A landscape with many valleys, sampled at points; each row gives a point and its height.
From any point a ball takes the steepest step (drop divided by distance) to one of its 2 nearest points. It stops when none of these is lower. Distance is the straight distance between rows; heights are no part of it.
sofal h=320: [125 130 125 151 123 151 104 176 127  86 124 128 115 143 119 132  95 117
  98 164 151 118 169]
duse h=358: [116 152 148 148 121 128 108  76  95 127 109 137 125 141 141  99 141 149
 119 133 142 118 132]
Mon h=565: [ 91  97  96  88 107 106 135 166 106 110 105 141 120 154 120 141 105  95
  69 144  48 117 177]
Memoz h=430: [127 145 141 143 129  81 106 141 102 109 177  82 125 108 127 142 119 102
 142 148 148 133 122]
vof h=618: [ 96 139 118 144 116 113 147 120 115  93  64 149 129 143 146 128 178 222
 121  97 123 131  99]
faz h=247: [150 163 134 140 101 149  67  73 177 151 168  93 102  54 114 142 150 207
 148 146 156 106 138]
riluz h=316: [145 105 154 171 116 105 121  70 159 159 200 113 126 104 189 156 123 149
 137 112 187 150 125]
tobev h=481: [138 131 115 130 111  84  81 140  76 124 127 117 116 178 118  95  86  54
  87 178 130 163 158]
bupu h=446: [130  93 119  87 100 159 108  74 131 146 116 108 150 113 168  76 123 154
 111 120  85 103 101]
fuma h=390: [150 149 165 131 136 114 142 132  97 113 117 156 114 107  98 152 118  81
 148 101 127  90 146]
mev h=404: [150  92  90 113 127  94 130 161 138 165  41 210 101 155 133 151  94  58
  85 137 126 105 165]
zarop h=397: [137 152 110 112 128 136 131 134 100 150 165 132  92 165 119 158  84  68
 142 106 131 173 106]
Tave h=580: [106 116 139 156 152 145 158 132 100 116  61 117 151 165  81 126 188 166
 114 159  93 156 120]
mude h=376: [128 162 136 191 148 154 118 152 136  95  78 107 141 132 135 127 113 175
 144 150 159 117 151]
tis h=553: [152  83 141 116  97 111 113 150 147 154 167 107 104  97  95 192 120  93
 111 122 111 128  80]
Buki h=435: [132 126 120 174  58  75 119 161 121 132 120 141 138 129 155 121 121 138
 112 132  98 131 128]
doka h=266: [108 195  97 125  96  97 140 119 132 141 180 129 152 163 117 112 131 167
 105 103 104 123  87]
zus h=385: [146 163 115 129  73 122 115 161 155 157 134 104 146 101 146 152  87 141
 137 138 181 125  64]
gukod h=480: [ 93 178 154 142 125 111 127  88 155 143 130  99  95  59 130 164 204 183
 214 121 136 110 186]
zadub h=396: [150 121 127 210  67 131 108 139 153 143 133 128 150 105 178 118 132 170
 141 134 143 128 134]
mulu h=422: [145  95  72  78 112  80 123 163 112 152  94 219 137 137 124 178  90  73
  55 136 106 140 190]
lona h=425: [125 149 149  92 101 132 100  52 137 178 124 111 138  96 132  52 180 172
 125 134 112 119 102]
Novav h=455: [210 133 126 126 122 141 109 151 159 150 163 126 165 101 119  90  83 131
 131 107 138 134  90]
dode h=428: [ 94 192 107 155 154 148 139 131 153 100 137  75 123 128 124 122 144 199
 161 139 121 120 139]
tid h=474: [ 87 181 149 104  76 136 107 115 120  96 123 115 122  89 115  80 185 203
 140 167 133  98 137]
zof h=556: [ 90  97 102 106  72 155 123 136 111  98 122 151 145 158 145 162 138 120
  92 144  66 138 120]
siz h=326: [156  18 117 111 136 109 118 147  88 131 119 156 148  97 144 129  99  72
 102 103 121 146 129]
Nalu h=575: [119 129 108 114 103 105 141 164 125  97 140 133 131 125 154 111  50  94
 103 115  65  98 192]
Nik h=409: [148 160 148 172 136 109 125 112 114 104 187 107 118  95  97 173 120 109
 167  90 125 125 157]
korar h=234: [121 120 107  55 164 138 134 148 100  91  96 134 137 138 147 146  92  78
 151 107 146 143 112]
nosor h=355: [118  91 100  98 165 128 127 153 101 129  60 146  84 195 113 171 107  51
  90 191 118 159 150]
robof h=646: [126 154  97 158 129  90 159 166 122  78 101 149 138 134 116 110 132 183
 125  79 141 100 110]
nulu h=351: [163 113 178 130 137 107 113 101 166 168 204 132 173 132 144 157  95 137
 107 118 161 160 121]
kot h=386: [137 129 145 148 171 132 137 119 139 139 164 139 194 148 110 135 118 131
 111 119 136 135 122]
Ked h=289: [184 208 144 140 141  92 150  72 204 159 176 122 140 123 139 167 120 148
 173 132 157  94 131]
tunef h=243: [ 87 140 109 149 136 148 117  45 165 171 179 134 118  87 117 124 215 202
 160 133 188 148 144]
kav h=337: [158 138 123 100 166 107 114 182  91 139  91 179 105 147  88 103  85  69
 123  96 120 157 169]
firuk h=399: [127  59  99 129 143 110 167 165 100 121  41 167  67 139  94  92 135  83
  90 118 123 109 157]
rukup h=293: [130 119 153 148  87 163 131 119 170 145 150 137  98 139 134 198 121 121
 112 164 135  96 122]
Furo h=328: [116  88 108 153 122 143 144 119  98 121 109 150 112 179 152 175 131  56
 104 179 145 139 124]
gil h=367: [131 138 149  87 154 150 148 166  79 125 109 169 137 106  69  93 111  67
 110 108 130 104 159]
pepi h=148: [107 189  93 143 140  81 148  99 109 133 122 112 147 179 134 120 147 163
 131 113 152 151  70]
favo h=331: [164 187 158 121 160 130 139  87 193 179 193 144 169 151 170 128 128 140
 186 120 168 138 116]
lobig h=178: [105 120 147  97 185 130 136 127 117 102  53  98 125 157 153 111 117  89
 162 137 125 119 116]
Sedis h=482: [149 100  87  76 124 116 151 142 141 163 121 166 126 111 123 131  48  82
  86  99 152 112  99]
Vosid h=312: [ 98 116 173 127 176 145 146 141  81 143 114 121  79 160 107 142 152  97
 157 109 159 176 118]
Lub h=292: [114 131 144 166 138  80 145 119 102 151  93 145 139 165 134 111 142 128
  99 129 181 125 102]
fuv h=191: [132 157 104 144 139 121 121  65 219 179 213 105 123  61 121 136 185 201
 155 131 153 129 148]
lalab h=456: [103 126 154 147 134  68  89 161  70  89 129  90 117 147 134 105 111 111
 110 160 128 165 152]
Kito h=274: [121 131 122 192 104 111 148  60 104 145 188  97 102 111 162 127 159 124
 161 124 167 122 129]
Pumo h=321: [129 126 117 115  79 102 153 159 166 135 145 141 134 129 125 182  97  89
  96 159 114  66 118]
Bise h=319: [118 161 148 140  80 142  99 105 147 185 140 111 137  74 142 142 113 194
 126 133 181 122 100]
maz h=98: [108 128 163 123 175 138 125 102 129 114  99  79 166 158 165 103 174 129
 159 164 111 131 132]
pufa h=368: [133 170 128 118 187 127 130  77 160 127 191 112 175 169 130 124 150 144
 163 120 133 142 110]
Nim h=325: [113  89 142 148 110 194 138 114 154 133 119 134 121 116 172 160 150 152
 154 128 148 113 119]
Rig h=371: [ 86  52 122 101 147 138 178 133  73 103  88 163  86 128 134 133 117  80
  91 105 114 135 159]
Rada h=250: [173 166 166 155 139 148 127  75 189 146 157 120 127 120 104 174 110 160
 142 113 115  89 145]
foga h=276: [155 127  81 134 145 135 113 169 126  80 125 139 137 148 154 148  57  78
 139 133 154 152 137]
Lusi h=448: [126 198 104  91  92 139 102  76 144 142 128 113 143  58 140  68 164 169
 169 142 130  88 126]
vatig h=348: [126  59 110 107 129 119 123 116  62 123 106 144 111 132 116 104 125 110
  87 108 140 177 116]
bula h=478: [149 131 132 100 141 174 106 168 164 133 155 106 129 115 108  74 125 155
 149 110 110 123 100]
sus h=352: [150 164  92 143  83 125 156 146 166 153 143 123 159 125 153 158 123 109
 154 131 120  98  90]
geg h=597: [103 101 136 148 149 136 148  90 109 102  71 132 170 125 141 137 225 184
 152 127 120 145  97]
budem h=537: [129  94 124  82 147 127 106 173 127  84 135  89 151 107  60 145 133 104
  84 145  96 107 105]
Nipo h=286: [126 133 124  96 182  94 127 169  94  83 107 132  83 154 115 126  97 113
 142  75 137 153 122]
sulog h=379: [132  86  88  85 153 106 117 151 144 175  68 138  98 165 109 156  84  58
  62 151  87 132 128]
Rotuz h=427: [147  95 131 131 157 131 149 159 137  95  78 142  99 138  87  75 117 112
 100 106  78 100 162]
vakol h=359: [ 94 139 130 113 164 152 147 128 126 144 144  84  87 169 122 146 125 126
 139 119 147 155  84]
Rugen h=398: [122 159 151 135 135 125 139  79 131 155 150 132 131 110 113  71 178 165
 160  90 116 122 128]
Lovo h=267: [101  96 156 145 153 163 142 145  86 109 150 126 108 127  96  90 162 126
 138 109 136 171 145]
nume h=460: [109 192 138 127 145 159 110 101 155 129 143  83 115 108 118 139 200 167
 203 146 134 131 136]
Feg h=502: [102 166 120 119  89 136 114 167  81  84  89  87 131 100 122 121 172 168
 168 165 128 123 110]
Dib h=566: [104 123  98 166 105 146 171 132  86 111 121 136 126 170  99 141 170 128
 106 139  77 153 123]
kefid h=546: [133  78 144  87 131 147 113 146 150 126 128 102 117 128 123 155 123  91
 119 152  83 112 104]
fitof h=523: [114 128 121 123 110 134 124 159  94  93 112 110 163  91  94 110 146 144
 115 135 101 100 119]
ber h=169: [100  99 193 128 161 167 119 121 130  91 124 108 115 157 174  87 150 151
 135 135  90 144 173]
Kur h=354: [138 124 151 180  94 183 141 135 177 162 168 151 143  85 163 145 164 146
 187 122 135 120 136]
Lili h=464: [120 112 122  92 127 144 140 112 126 147 128 128 145  95 141 100  69 128
  94 100 121  89 114]
Mok h=219: [ 89  94 178 107 161 174 150 131  88  82 112 139 101 164 157  75 165 153
 163 143 118 200 140]
Geme h=308: [140  66  90 131 129 125 142 150  95 112 120 172 148 152 130 184 113  51
 114 125 105 163 150]
butap h=431: [198 135 128 159  94 129 103 141 166 100 164 170 176 110 157 113 122 150
 149 119 153 123 125]
Kar h=454: [132 138 148 121 131 147 118 140 155 105 123 109 109 135 110  44 120 159
 117 113  71  94 144]
rovu h=476: [188  95 129 103 141 144 130 165 175 172 163 143 134 113 105 129  34 109
  87 117 164 130 112]

Call two points neighbours if one is among the 2 nearest of the other. Go from one point of each pair to the other, from neighbour to neighbour, staying as low as possible. Name the highest point that can't be avoided.
Geme / fuv: bula
pepi / fuv: zus
pepi / rukup: sus

For each start below, name the point where the ball stops.
bula: Geme
robof: pepi
kefid: pepi
lalab: maz
nume: maz
Sedis: pepi
